A landscape with many valleys, sampled at points; each row gives a point and its height.
From any point a ball takes the steepest step (drop divided by distance) to one of its 2 nearest points. It stops when none of these is lower. Distance is the straight distance between rows; heights are no part of it.
mep: [148 156 155 101 156 102 157 162 145  98 116  92 123 111 127 185 174 136
  93 103 188 155 150 179 136 137 155 101  72  82 159 113 159 160 156 177
 115 186 111 140 133  72 121 119 130  84 193]  (h 261)
Mabi: [168 175 137 117 194 117 166 166 131 103 105  69  92  84 119  95 165 112
 131 162 158  80 125 130 100 116 148 100  79 157 127 159 172 159 126 174
 136 152 118 104 105 128 123 148 129  76 148]  (h 426)
lerev: [125 120 165  75 114 162  95 132 138 112 130  86  94 109 153 103  95  80
 122 119 101  88 124 113 131 114 120 132 191 142  78  66  72 112 134 159
 145 170 117  91 161 159 218 170 118  89 149]  (h 342)
tapak: [134  83 203  76 133 157  70 140 158 173 118 115 114  76 149  96 115  79
 145  90 116 174 107 167 134 181  86 123 158 100 131 118  92 153 138 170
 126 157  61 130 121 147 163 135 151 128 144]  (h 416)
Tepu: [ 88 148 153 144 116  84 186 142  99 109 133 197 157 153 141 190 137 157
 120 148 109 106 167  87 108 110 188  94 193 183 140 134 190 149 121 128
 110 101 124  95 158 148 121 122  80 174 118]  (h 419)
Guvu: [ 85 138  97 170 108 125 157 136 171 148 132 169 176 110 143 173 150 166
 150 116 121 129 108 119 135 137 155  97 146 128 103 189 184 116 119 106
 130 119 155 126 105 151 165 111 129 157 110]  (h 487)
dofo: [106 115 132 158 139 130  96  95  98 150 147 204 175 184 131 121  97 140
 141 145 117  65 115  96 192 164 109 134 101 167 141 162 136  86 102 104
 143 108 129 146 134 120 143 127 173 136  77]  (h 645)
Pabi: [117 113 175 120  99  83  98 141 114 170 132 146 103 171 131 154 104 128
 101 128  89 146 124  97  92 137 111 128 130 142 118 107 125 150 136 113
  88  89  88  61 129 124 101 105  98 149 110]  (h 619)
kizo: [170 139 127 115 141  86 146 143 124 104 131 141 123 173 117 133 102 157
 141 173 144 148 160  90 184 141 132  89 142 194 172 159 183 141  57 121
 130  82 161 151 129 181  70 132 131 156 118]  (h 237)
lat: [129 110 160  88 152  99 151 141 159 134 118 111 142  83 127 140 187 117
  78 137 169 148 123 134 139 161 157 106 113 108 134 131 173 153 148 185
 125 150 103 160 131 113 108 109 147 132 176]  (h 302)
Farin: [106 120 127  86  86 152 118 112  93  76 146 139 115 124 140  97  82  99
 110 144 136 103 120 106 122  82 113  98 181 125 109 122 110 129 104 165
 151 157 139  99 160 166 190 154 134 133 149]  (h 293)
sadab: [ 96 127 163 146 171 112 133  97 122 165 144  87 169 124 129 149 181 132
  87 118  98  88 113  82 127 180 199 164 142 160  76  70 153 118 187 112
 143 139 103 155 135  80 166 128 119  89 134]  (h 134)
Rasif: [121  89 134 109 135  76 142 155 131 140 120 147 147 114 122 169 142 118
  88 132 128 165 125 100 125 154 145 100 137 130 123 141 191 142 114 156
 122  98  96 115 131 158  70  92 136 195 140]  (h 346)
bop: [175 204 123  93 173 146 140 172 163  76 107  75 107  90 129 187 154 169
 151  94 195 132 138 187 136 109 125 119  68  92 174 122 101 151 131 129
 143 206 106 122 140  88 139 134 160  71 192]  (h 202)
nepoz: [159 140 195  91 105 119 116 145 114 110 162 143 109 138 119  61  89  88
 151 189 156 151 154 131 169 134 106  67 155 150 181 142 105  93 119 181
 156  82 124 154 115 180 135 185 155 136 147]  (h 305)
bam: [152 168 112 159 109  92 159 113 137 135 152 139 120 164  93 156 118 156
  94 142 137 101 150 115 164 148 135 154 157 133 179 134 187 139 121  64
 122 114 170 153 153  96  79 161 112 132 143]  (h 490)
vike: [148 161 155 168  98  81 185 113 128 124 140 160 174 177 124 181 151 161
  93 131 110 104 185 115 148 172 172 106 147 161 156 155 239 142 124  74
 129 132 152 170 141 102 127 150  96 154 143]  (h 470)
Tozes: [142 139 104 116 186 123 145 169 129 104 101  70  78  90 127 112 119 115
 104 131 132 138 109 140  68 112 124 103  57 146  96 145 125 156 131 185
 123 111  93 100  98 131  78 111  93 109 157]  (h 458)
nis: [119  95 147 139 129 123 102 109 159 184 122  76 110 108 126 123 167 109
 107  75 106 179 119 141 113 154 148 155 122 107  95 101 107 139 199 100
  98 117 102 161  86  93 155 114 106 100 145]  (h 356)
toku: [136  92 157 111  96 139 111 139 142 172 127  98  75  94 146 123 144 101
 139  76  98 183 118 142  61 113 114 131 118 129  97 127 120 148 170 147
  92 166 107 119  77 139 186  91  99 144 166]  (h 378)
mupod: [ 68 133  83 161 144 152 116 149 133 191 122 144 126  75 126 111 137 135
 105 117  90 127 113 107  69 119 142  77 180 159  96 133  94 110 128 111
 111  61 108  70 155 115 107 143  69 144 107]  (h 248)
rabu: [146 113  70  81 123 142 122 163 162 154 137 118 121  60 123  92 112 105
 151 144 127 166 127 128 122 123  82 150 153 108 150 153  98 104 103 107
 142 105 151 131 103 157  73 143 137 148 128]  (h 329)
pomo: [118 185 187 135 131 115 141 147  82 122 166 145 110 152 113 110 126 124
 160 131  94  59 140  71 127 135 142 104 160 174 126 155 170 121 164  96
 157 101 145 121 101 143 170 144  98 111 104]  (h 347)
vopok: [134  99 202 111  80 147  93  98 114 128 128  99 107 150 144 117 101  97
 146  76  85 178 123 155  69 107 112 162 138  97  98  77  79 163 182 143
 100 150  93 104 111 119 186 114 112 133 121]  (h 401)
Debi: [126 110 119 125 103 176 114 125  96 144 143 145 151 125 123  83 121  87
 190 118 121 171 132 133 125 131 104 177 161  71 151 143  69 135 172  98
 127 102 134 143  92 127 146 131 142 153  85]  (h 369)
tafi: [113 156  69 126 130  82 169 144 177 140 149 123 131  70 111 144 131 165
  98 137 124 184 100  97 121 104 180 116 189 138 125 161 158 128  88 110
 127  75 155 115 141 153  95 135  94 158 148]  (h 529)
nuv: [ 99 129 146 136 126 132 139 123 106 163 170 138 158 120 127  76 164 126
 128 154 118 123 155  87 212 134 167 138 198 149 164 139 126 104 176  92
 129  69 172 206  99 127 140 176  99 110 126]  (h 425)
lamik: [135  83 164  81 142 177  60 113 142 189 111 151 140  98 159  95 122 112
 160  74  69 186 128 184 116 141  93 151 150 109 113 121  58 169 131 130
 108 138  91 116 118 157 149 101 152 127  81]  (h 442)
bife: [177 197 152 126 107 104 122 153 192 133 152 130 139 172 125 158 118 190
 146 101 150 137 131 179 152 124  82 102  81 124 161 183 130  95  95  75
 141 147 154 108 144  90 138 142 150  88 139]  (h 483)
fesu: [147 147 169  93 139 152 105 135 130 101 126  60 104 119 134 128 104  85
 117 105 122 123 131 106 136 129 138 177 175  94  94  58  84 120 167 115
 131 130 133 110 152 149 136 172 140 110 148]  (h 382)
Mupul: [117  87 167 109 108 130  79  90 106 129 141 143 162 174 135 130 101 107
 103 112  95 116 104 105 152 173  86 145 130 109  99  95 109 112 143 112
 143 126 102 123 135 135 155 113 163 130 130]  (h 158)
Sabo: [129 120 114 141  88 111 166 155 174 163  98 152 122 130 147 180 134 165
 114 139 181 147 116 205 125  83 116  92  88 108 154 161 121 148  92 152
  64  84 123  74 121 109 104 143  82 120 155]  (h 406)
lanol: [130 171 157 118 154 201 118 157  85 111 131 150 147  99 119 103 115  89
 175  90 113 143 108 149 101 133  98 166 157  78 112 129  73 139 166 139
 169 113 114 100 139 142 150 162 151 138  75]  (h 392)
pok: [134 154 139 124 122 152 138 155 117  74 113 176 169 122 139 136 110 125
 176 152 169 138 121 152 107  91  93  66 117 131 141 202 137 145  83 172
 147 117 120  94 163 176 125 139 154 180  96]  (h 160)
giga: [ 77  98 125 120 105 110  92  78 100 180 163 139 144 132 139 122 107 112
 108 122  95 151 135  64 140 129 171 143 206 135 126  82  81 127 171  71
 115  86 121 125 158 120 124 144 108 130 135]  (h 141)
Nuvez: [133 127 129  91 144 168  78 130 126 126 135 159 155 111 153 121 119 130
 140  89 117 126  90 137 140 147  74 132 129 115 106 146  98  91 119 111
 175 174 114 129 144 148 182  99 192 141 118]  (h 215)
Nilon: [159 106 178 101  72 120  88 107 120  94 123  94  86 165 120 137  80  96
 146  91 144 195 134 156 114 114  77 165 105  80 135  87  90 143 160 118
 120 156 119 111 124 140 148 108 153 141 152]  (h 427)
zop: [ 80 142  64 175 204 140 108 112 129 143 120 143 122 118 163 182 142 208
 152  99 124 129 109 122  76 100 162 152  54 174 133 140  97 151 148 108
 117 112  99 105 131  60 102  86 123 124 100]  (h 252)
godi: [182 151 195  76  82 120  84 151 123 127 145 141 109 193 169 131 143 145
 174 131 145 136 179 134 155 103  90  97 114 169 170 134 122 141 116 106
 118 189 145 143 140 168 156  96 175 128 145]  (h 516)
vov: [133 110 139 128  93 144 144  89 103 149 149  81 142 131 116 103 124  62
 114 135 127 100 104 115 167 172 122 186 158  77 121 112 134  96 190  81
 150 135 147 174 105 123 163 165 152 114 166]  (h 344)
vuz: [ 90 107  66 172 167 134 139 116 151 122 129 128 148 113 136 112 136 135
  95 108 112 175 104  88 116 117 150  96  77 185  56 172 171 117 118 166
 119  99 128 156  91 145 132 108  96 132 132]  (h 595)
boveg: [156 101 106 116 143 130 111  90  98  68 127 115 167 123 136 182 102 136
  71 114 147  87 104 122 137 131 124 163  88 105  98  64 107  70 101 153
 167 228 109 129 170 130 179 108 186 127 132]  (h 540)
bezil: [118 112  98 185  89 136 174 123 126 129 109 143 119 129 113 124 140 110
 165 170 161 164 139 135 123 130 141 149 111  97 148 139 168 128 135 161
 115 104 156 170  72 134  90 132 127 163 109]  (h 256)
rinuz: [159 177  78 145 181 155 182 132 129  52 111 130 160 114 125 151 179 144
 118 142 164  69 158 172 113 104 178 151 120 111 171 148 156 123 118 104
 144 191 146 132 167  84 117 141 165 132 118]  (h 240)
Mele: [158 171 152 117 148 126 124 131 152  80 134 120 135 169 116 137 118 151
  99 121 150  91 148 141 140 114 114 116  95 144 124 137 120 117 113 102
 138 135 137  97 170 101 149 166 140  80 141]  (h 512)
baf: [117  70 151 118 110 112 133  69  66 122 144 107 108 153 116  84  81  71
  59 157  91  90 119  82 166 151 147 131 177 138  88  53 130 120 118 160
 134 117 111 135 129 154 129 147 108 123 151]  (h 434)
nom: [108 101  25 176  47 150 149  87 138 152 119 137 103  71 136 135 127 117
 103 103 107 141  93 122  74  96 126  93 171  90 106 134 137  86 114  94
 115 144 158 146 133 150 155 105  93 181 146]  (h 553)
kovu: [102  94 101 174 102 140 142 110 169 130 129 132 131 114 113 100 127 118
  95 129 143 202 106 151 128 106 114 110  75 126  93 170 137 106 140 177
 114  73 122 144  76 123 147 146  91 110 149]  (h 577)
dofek: [128 165 105 146 149 139 180 140 115  79 136 197 188 135 104 116  93 136
 143 158 141  63 159 140 151 110 142  97 173 128 173 201 151 113  49 103
 156  95 176 111 167 144 137 192  99 115  91]  (h 255)
ker: [125 143 118 128  98 168 159 159 121 103 135 176 187  95 138 130 117 117
 206 150 145 119 126 129 147 130 115  84 155 111 156 198 145 109  97 165
 160  93 163 132 107 171 132 153 147 164  71]  (h 216)
Pevot: [123 150 106 148  64 150 145 140 172 135 145 138 133 114 114 116 113 131
 130 133 154 198 119 154 122  89 109 140 134  88 122 165 105 116 141 124
 126  85 162 112 120 111 145 167 102 106 133]  (h 558)
foru: [135 132 193 135 132 133  93 130 153 105 128 140 154 198 147  97 162 151
 146 124 125 157 157 154 140 107 111  93  66 179 113 147 112 146 139 166
 103 123 116 139  99 114 141 112 129  86 117]  (h 511)
togez: [145 147 133 139 139 133  91 147 198 141 127 132 136 154 131 150 153 211
 147 120 162 151 145 176 166 108  97 145  51 147 141 154  75 134 128  73
 109 111 142 132 117  80 103 122 129  60 147]  (h 449)
dar: [ 96 137 146 101 101 169 127 153 128 107 115 177 125  97 158  91 118 116
 164 158 146 129 129 154 123  73 112  89 170 131 126 158  82 144  97 186
 134 134 112  81 164 152 160 145 122 137 130]  (h 234)
kado: [141 128 164 160 139  93 111 118 124 140 125 132 127 214 130 134 152 162
 140 139 122 129 159 112 129 135 136 120  60 192 139 129 170 161 131 134
  80 126 133 149  83 112 109  87 122 133 116]  (h 536)
Maku: [135 104 161 120 113 113 120 141  93 134  93 137  86 148 131 130 101 101
 143 137  87  94 105 133  84 121  99 119 120 125 119  99 129 166 116 181
 106 154  82  75 141 148 117  80 125 172 101]  (h 601)
mefaz: [186 197 146 130 154  96 166 166 142 125 125  77  94 105 107 107 114 113
 155 140 173 112 106 121 109 150 108  96  81 135 134 189 189 117  95 158
 168 154 137 142  96 151 139 147 161  98 133]  (h 398)
tupor: [123 141 105 130  87 134 142  84  66 123 180 145 156 136  93 120  87 110
 135 120 140 137 134  74 175 148 114 160 142  71 152 164 132  99 165  57
 159 116 173 169 105 152 149 153 140 155 136]  (h 321)
mulud: [ 91 131  65 142 148 159 137 113 109 146 127 103 125 109 123  93 126  98
  92 148 112  45 106  97 163 115 141 168 187 113  95  86  77 108 117 108
 131 133 138 119 179 129 118 175 130 104 129]  (h 244)
pip: [127 109 103 170 106 142 178  99  75  89  99 153 122 160 113 106 127 101
 145 193 135  82 151 132 123 113 160 151 154  99 163 120 157 169 110 167
  94 146 155 161 145 148  89 112 144 174  96]  (h 212)
Pepu: [130  91  86 162  84 135 128  68 127 204 136 129 139 111 110 133 143  82
 117 116 127 126  96 140 150 178 103 178 132  47 126 110 113  89 163  50
 144 136 122 166 116 108 136 117 140 125 143]  (h 360)
Vifat: [ 97 127  75 141 180 106  94 142 154 168 131 133 125 120 149 192 138 217
 111  93  91 108  95 103  94 126 141 140  65 190 104 141 139 108 123  87
 142 159 113 121  98  90 142  50 121 140 128]  (h 211)
zef: [174 110 137 146 117 121 167 118 106  83 110 176 125 176 125 110 112  98
 129 192 155  83 169 138 159 119 128  82 123 157 173 145 183 150  70 173
 111 122 146 151 143 163 108 141 140 160 107]  (h 148)
kapun: [ 64  95  55 161 172 107 109  79 132 157 151 130 167 131 133 121 127 148
  68  96 119 167 103  64 172 144 123 130 102 186  94 144 152  98 105 107
 127 113 110 163 134 133 115 104 113 128 128]  (h 611)
Nover: [140 130  89 171  51  82 162 103 131 199 136 134  82 115 102 172 121 148
 130 169 147 121 132 107 127 131 136 162 171  84 192 109 169 150 134  54
 103 104 157 135 128 129  73 138 117 168 132]  (h 510)
guk: [102 109 135 131 137  96 163 120  77  54 119 196 145 166 109 154 104 135
  91 173 131  58 169 113  95  96 160  96 172 170 135 115 178 144  76 144
 124 133 131  76 190 153 154 136  95 140 113]  (h 383)
pof: [113 112 134 141 111 155 112 105 148 192 110 122 125 125 146  98 177 134
 145 128  99  87 104 161 134 133 141 158 154 108 100 103  85 137 155 117
  96 139 130 158 125  94 151 120 135  99 102]  (h 377)
susif: [118 138  67 184 132  79 192 100 174 147 137 158 166 112 109 169  98 161
 105 111 137 129  95 106 139 150 163 124 155 105 121 192 200 114  55  92
 133  86 186 126 138 132 133 146 104 144 129]  (h 504)
nepi: [141 124  92 166  84 121 132 109 119 118 144 159 130 149 103 125  97 116
 164 140 150 188 140  94 170 126  91 154 102 109 162 160 156 112 115  94
 145  93 171 173  76 159 109 141 142 146 111]  (h 292)
fupe: [135 143 119 147 107 134 169 134 163 153 112 162 161 111 102 183 159 140
 120 120 170 113 106 189 124 148 130 151 104  56 146 158 146 116 148 119
 133 130 136 132 147  74 126 139 139 126 126]  (h 345)
gevap: [141 130  34 145 100 149 134 120 148 170 116  99  62  64  95 148 142 122
 121  83 122 130  94 135  80 129 103 157 148  63 132 122 128  98 146  64
 144 170 155 125 131 126 112 103 115 157 155]  (h 541)
sur: [122  96  78 133 154 132  93 104 174 110 115 109 116 151 149 137 139 203
 111 121 143 129 111 151 159  84 109 142  35 163 106 139  90 127 107 110
 144 163 140 154 108 104 135  81 138  59 162]  (h 407)
damer: [165 163  73 115 127 113 177 179 166 128 130  81  96  63 117 107 113 122
 181 134 159 172 111 114 117 125 107 135 121 115 152 191 174 104  84 134
 172 126 179 156  72 171  85 142 138 136 136]  (h 366)
sev: [ 67 121  47 160 143 145 120  95  85 190 149 118 120  84 127  72 116 110
 102 136  98 116 108  71 137 125 151 123 201 145 134 103  72  93 120 108
 114  72 132 119 156 119  96 159  99 140 122]  (h 199)
val: [126  52 107  99 115 101 110  97 132 112 117  89 115 141 129 131 128 126
  67 118 139 148 129 113 121 121 127 144 108 128  97  84 125 129 111 171
 117 174 130 168 138 132 130  90 140 117 169]  (h 488)
Viker: [117 143  50 137 215 162 157 115 115  48  99 125 159 106 106 161 159 144
 112 108 183 121 124 157 113 100 172 167  70 100 140 133 119 146 133 132
 150 162 122 141 154  96  96 117 155 115 136]  (h 194)
naso: [131 117 203 134  92  96 163 110 113 109 146 168 135 154 112 125 124  96
  86 168 109  63 153 129 160 157 128  87 162 147 128 108 178 110 124 142
 142 111 124 121 159 129 161 149 117 111 149]  (h 370)
nur: [101 111  93 144 165 101  94  97 137 191 142  85 106 125 141 163 157 185
  88  95 101  97 101  83 113 152 166 177 107 170 101  77 135 114 162  88
 133 169 120 165 114  73 144  77 129 121 140]  (h 174)
fum: [147 132 163 102 153 124 123 131 134  75 100  57  86 128 117 117 139  97
 128 111 165 146 147 162 122 138 145 128  73  79 125  86 115 177 163 203
 108 162  96 137 103 104 119 130 132  90 162]  (h 306)
Lasu: [165 104 188 128  85 126 142 155  98 110 136 180 137 126 136 110 120  87
 182 201 160 110 161 145 173 134 109  42 152 141 198 143 152 119  96 210
 152 114 132 170 119 184  92 149 155 181 118]  (h 227)
Med: [121 116  58 164 100 131 158 134 187 150  99 178 145 103 116 192 113 163
 129 125 168 129  88 187 117 122 100 126  72  76 140 198 142 100  83 128
 135 109 147 103 134 115 126 128 124 129 137]  (h 368)
vuveb: [149 104 195 101  44  83 112 108 144 127 117 129 117 178 157 169 117 133
 116 121 152 163 145 166 136 121  81 122  96 104 152  85 120 149 137 146
  82 194 111 112 138 124 143 104 131 128 173]  (h 459)
vis: [137 141 158 143 147 129 141 117  55  31 120 166 159 170 115 136 120 109
 136 146 135  63 146 135  79  94 134 102 123 131 129 109 152 144 116 153
 145 165 107  83 182 136 160 133 154 167  85]  (h 348)
zan: [124  68 114 155 142 112 126 127 132 155  92 173 134 147 141 156 128 138
 125 156 119  97 127 119 130 163 123 102  90 166 132 161 173 145  79 169
  96  99 100 118 117 153  68  92 151 186  87]  (h 381)
zav: [143 207 142 149 109 144 175 155 164 107 138 121 135 155 103 103 123 152
 130 136 140 136 146 160 113  97 115 121 133 137 135 169 125 115 135 106
 119  83 167  94 133  88 130 201  76  87 124]  (h 539)
bavul: [143 115 106 118 131 153 111 122 110 147  83  82  58 123 145 103 109 119
 145 104  76 112 110 174  53 120 100 138 103  85  97  98  89 152 126 180
  85 166  95  89 118 121  96  77  96 147 111]  (h 587)
kebur: [128 200 123 166 197 164 129 156 128 113 118 137 121 138 141 150 148 188
 164 118 116 100 110 136  81 103 139 137  46 175 127 174 110 125 146  97
 134 130 107  96  97  86 146 117 126 118  82]  (h 289)
Mozav: [140  94  72 135 127 111 151 141 140 131  93 113  70 122 116 155  97 142
  88 141 146 151 114 168  92  95 113 113  67 119 133 134 113 156  79 163
  88  93 116  88 125 129  58 124  95 127 164]  (h 447)
vigu: [126  55 152  48 138 147  66 104 107 116 101  88 123 127 152 101 117 124
 163  98  86 179 148 161 108 144 123 150 144 116 107  89  78 169 125 158
  97 181  92 153 134 159 118  53 162 151 101]  (h 469)
pibur: [141 110 211  95 111 116 100 167 152 148 131 104 102  99 133  64 129  73
 162 149 162 191 126 133 149 174  96  89 134 137 160 142 114 125 129 199
 130 120  82 149  88 158 127 147 150 145 155]  (h 373)
pediz: [139 138  76 115 147 150 129 140 161 140 122  92 105  97 110  79 104 114
 112 153 132  96 100 121 160 139  81 153 139 125 108 134 112 105  88 112
 154 113 154 121 134 139  95 176 143  92 124]  (h 288)
mize: [153 198 149 121 161 171 155 193  93 114 115 142 128 110 111 112 148 111
 186 138 138 108 124 146 100 123 129 148 158 105 152 143 118 139 140 122
 161 107 129  91 140 115  95 152 156 136  76]  (h 414)
kino: [123 153 102 175 135 126 134 131 139 131 138 156 159 132  75 163 144 131
 157  93 164 189 121 123 130 155 117 177  86  83 153 169 160 100 161  81
 165  94 139 137  97  92  94 134 135 135 111]  (h 323)
nek: [200 166 159 123 175  98 139 149  96  66 100  60  95 163 100 120 141 105
 134 140 167 120 191 179 123 123 132 105  53 134 162  93 142 167 134 164
 104 169 114 117 144 109  83 136 142 108 150]  (h 353)
fuzav: [147 107 107 124 163 138 117 118 122  97 113  88 103 116 118 170  88 113
  76  99 108  87  90 133  98 159 103 144  49  88  74  81 122  95 139 154
 154 177  95  84 133 109 155 125 145 133 143]  (h 557)
rer: [112 123 189 103  72 122 139 101 101 100 174 163 148 124 130 115 103 101
 122 146 122  93 127 110 162 137 124  68 184 126 120 151 168 113 124 147
 170 155 150 150 135 166 213 147 124 130 163]  (h 336)
Fov: [117 130  36 166 114 102 110 126 149 208 142 128  83  84 110 151 119 144
 137 125 121 137 121  90 102 127 114 156 148 119 165 137 142 127 128  58
 118 108 139 118 110 123  72 115 107 171 118]  (h 526)
vam: [177 114 184  84 164 169  57 131 139 126 105 121 140 118 164 158  94 153
 133  91 104 112 102 166 151 152 112 152  78 113 118  63  71 101 119 141
 163 196  94 123 137 120 167  95 194 119 106]  (h 268)
vip: [145  79 114  98 141 103 110  83 110  72 121 124 129 139 133 125 100 113
  66 146 153  95 127 113 138 135  99 111  90 144 109 106 151 115  79 192
 148 212 113 134 148 146 171 125 180 103 147]  (h 515)
kote: [143 143 185 152 109 141 134 185 117 166 144 138 139 120 126  99 133  83
 209 141 108 152 136 120 111 137  99 116 138 139 148 159 141 118 169 138
 135  58 130 137  43 147 129 151 116 151  68]  (h 343)
sufa: [ 86 136  95 147 148 137 162 137 109 133 134 168 151  98 105  98 116 116
 125 174 115  29 113 122 167 123 136  98 185 150 110 172 152  86  72 118
 159  89 160 110 148 143 170 166  92  87 110]  (h 213)
modo: [155 101  99 106 170 170  76 124 128 110 108  72  72 112 137 155  94 122
 125  48  79 136 116 174  72 155 101 145  62  62  89  54  79 117 144 179
 115 184  84 119 113 122 120  80 102 129 150]  (h 573)
miz: [100 126 188 125 137 159 127 135 133 138 111 159 154 120 147 100 170 112
 142 130 101  87 131 153 138 124 158 132 182 120  93  98 104 135 164 149
 137 113 114 114 167 105 160 140 103  84 107]  (h 399)
rofez: [158 179 160 117 109 114 154 173 117 126 145 173 132 137 126 133  99 146
 194 157 130  74 151 127 158 109 115  55 161 156 170 196 155  93  62 113
 155  93 169 103 134 174 130 155 113 122  94]  (h 266)
fev: [126 119 160 115 159 127 102 116 131  78 114 112 129 169 138  65 131 101
 121 162 130 139 150 126 134  93 148 105 109 168  94 113  87 152 137 194
 114 113 116 108 142 132 118 141 115  73 124]  (h 475)
demar: [107 124  73 116 101 127 133 146 152 156 125 105 119  54 161 133 158 138
 103 114 102 149 101 105  67  97 169  74 179 147  85 134 150 118 105 120
 114 130 153 126 130 163 145  96  88 175 150]  (h 554)
tup: [153 137 185  65 129 112  90 167 108 129 141 143 119 169 145 116 117 131
 162 120 105 113 141  91 143 111 101  90 150 189 137 140 130 126 109 114
 148 127 125 110 145 186 139  96 165 124 122]  (h 544)
dusas: [129 135  94 156 131 130 188 139 143 136 141 145 120 111 111  74 120 131
 109 199 123  99 135 112 153 115 149 105 166 162 132 150 167 116  81 148
 128  63 174 148 112 135 132 190  81  91 113]  (h 162)
diril: [130 117  91  93 185 115  74 137 126 111 114  70 124 119 133 195 126 167
 104  72 133 154 132  93  99 128 142 188 126 126 102  46  81 144 152 121
 132 160 116 125 162 117  91  94 136 133 133]  (h 166)
mib: [152 160 106 161 108 136 188 127 122  95  99 114 129 148 114 146 179 134
  99 144 142  90 173 172 105 111 176 158 141  92 156 104 149 159 156 121
 103 186 157 136 184  73 105 151 127 132 135]  (h 276)
neti: [111  96 103 156  50 137 135 111 171 171 141 169 158 130 159 136 164 151
 161 143 131 145 134 130 177 108 131 114 157 129 127 162 141 106 127  99
  96 127 180 175  78 147 170 130 131 130 109]  (h 471)
fab: [169 126 139  71 184 140  77 170 157 140 118 105 103 102 178 189 101 192
 132 107 122  98 104 177 118 127 105 101  38 131 126  84  72 119  89 153
 138 190  68 107 111 104 160  68 175  89 154]  (h 319)
fige: [129  53 126 111  90 100 121  58  99 125 133  55 101 151 115  96  93  69
  77 137 108 145 126 105 136 162 142 168 151  94 108  35 114 131 144 129
 105 152 116 169 125 148 102 117 129 137 169]  (h 461)
Lozo: [120 138 134 161 157 138 117 128 106 144 149 150 168 154  94  77  97  94
 130 131 130 111  98  86 174 183  84 121 101 141 112 171 150  72 112 126
 162  68 119 154 112 135 128 172 160 104  92]  (h 658)
sis: [150 167 182 132 147 165 119 157 121  97 132  68 114 161 103  60 167 102
 194 121 138 150 173 144 135 162 142 175 124 114 140  98  98 151 188 109
 117 125 141 166  93 110  92 145 144 106 105]  (h 359)
rugez: [134 157 166 156  93 132 174 122  86  54 115 141 143 167 126 137 145 105
 121 148 127 117 175 177  97  98 153 112 131 107 143 110 148 168 157 170
 101 160 117  87 160  92 129 146 108 156 131]  (h 311)
vili: [ 82 106 185 111 151 139  86 111 129 112 107 132 131 168 136  74 128 123
 156 142  82 129 161 136 159 120 168 129 181 153 116  84  61 143 151 160
 102  78 102 109 158 120  91 131  97  88  84]  (h 433)
suba: [166 149 192  70 111 101 115 158 138 131 136 124 144 147 178 189 171 168
 128 110 138 144 152 148 137 115 120 117 122 145 155 105 141 155 130 115
 124 197 122 129 149 117 149  96 141 129 147]  (h 489)
puv: [111 102 142 107 121 100  73  86  76 102 154 128 157 176 135 183  91 138
 113  80 113 153 140  62 103 154 119 190 132 132 105  55  92 127 154 108
 140 151 101 128 152 125 123  97 152 147 111]  (h 94)
Zoz: [139 132 110  75 181 120 122 172 159 136 123  72 107  65 116 138 168 126
 103  84 131 182 110 124 104 136 136 167 151 108 106 105 112 140 162 103
 145 138 114 129 139 127  91 108 136 148 153]  (h 220)
Furuf: [136 104  97 103 148  91 105 138 161 173 140  70  81  96 108  97 142 116
  93 141 118 197 130 124 124 132 154 155 176 136 137  77  96 144 156 101
 106  86 129 133 119 139  55 132 109 156 161]  (h 274)
Zom: [132 164 180 111 122 108 162 145  94  68 139 181 196 162 140 181 159 138
 123 114 118 120 184 122 129 143 165  84 181 150 146 150 180 138 135 107
 149 139 130 125 170 137 122 113 114 154 130]  (h 446)
poge: [106 179 132 122 139 154 155 161  88  86 120 180 159 119 144 160 168 143
 157 112 117 130 136 115  89 105 157 138 168 109 132 153 140 158 156 125
 132 145 130 113 152 137 137 112 136 171  93]  (h 436)
Bopu: [ 74 101 108 119 119 149 118 139 141 142 105 193 157 125 136 123 120 138
 126 159 120 116 112 134 124 111 113  97 164 146  98 151  92 127  89 139
 113  81 123  66 163 143 130 143 114 131 110]  (h 291)
vif: [131 113 164 117 145 112 119 149 133 163 115  68  80 130 116  64 168 102
 163 146 115 198 154 141 105 146 169 169 141 132 150  92 105 167 173 119
  88  97 125 144  82 120  71 113 106 145 129]  (h 322)
memi: [ 77 147 123 157 119 110 125  76 129 173 146  93 145 119 124 138 168 135
  94 119 139 132 128  85 131 133 198 153 178 135 126  69 118 146 190  71
 105 105 137 164 165  67 124 137 110 111 140]  (h 86)
vupi: [114 112 140 117  95 120 137 132 169 162 160 114 148 106 142  82 150 126
 124 148 127 177 123 104 186 119 148 123 176 148 122 170 148 102 133 104
 122 103 175 192  75 157 162 155 122 102 152]  (h 450)
togu: [ 81  84 147 123 117  80 134 107 108 147 147 152 133 137 109 136 105 111
  45 152  84  90 114  77 132 154 138 102 177 158  81  82 160 109 121 139
 139  90 114 100 157 150 142 134  89 125 142]  (h 403)
Vir: [142 175  91  98 195 154 161 180 127  88  99 113 113  99 138 191 156 177
 153  97 173 138 119 185  93  88 139 147  73  98 152 136 101 167 129 120
 140 147 117 104 142 101 101  91 136 110 148]  (h 132)
darav: [100 105  67 162 152 117 107  71 136 127 141 168 152 191 129 135  82 164
  85 112 133 118 107  93 170 125  96 148  76 179 103 151 133  98  67 102
 132 115 129 140 145 117 155 122 141 110 123]  (h 628)
rimem: [125 174 154 166 128 149 123 167 126 161 139 139 113 148 146 113 146 149
 200 120  94 109 115 113  98 126 118 138 109 183 120 165 138 127 164 105
 121 111 129 105  74 116 163 120 119 128  75]  (h 318)
koz: [100 160 125 133 161 162 100 138 119 142 155  96 133 127 113  58 156 126
 167 152 130 133 160 100 177 137 148 177 169 157 166  98  86 130 159  86
 135  90 169 165 115  95  79 172 127  93 102]  (h 395)
kule: [ 95  96 111 157 133  99  79  68 124 137 142 107  85 186 119 106 114 149
 112 126 126 173 148  83 159 133 130 163  67 178 129  93 136 151 130 116
  87 116 137 159 104 105  97 100 116 102 123]  (h 560)
lut: [162 137 111 106 143 131 109 152 174 146 102  85  61  97 157 127 138 170
 141 126 136  84 102 160 123 119  94 131  43 151 122 147 116 119 102 133
 141 190 122 134  82 113 153  92 154  84 166]  (h 364)
zire: [ 71  93 136 161  94 156 125  74  63 148 148 188 206 114 128 112 130  78
 149 123 115 149 109 120 136 150 144 137 186  61 121 138  96 119 181 127
 126  92  99 145 136 130 142 115 123 180 102]  (h 390)

Where does a ball stop that starts at each point below?
dofo: puv
Mozav: zef
pomo: memi
modo: dar
demar: puv
gevap: Vir
bife: puv
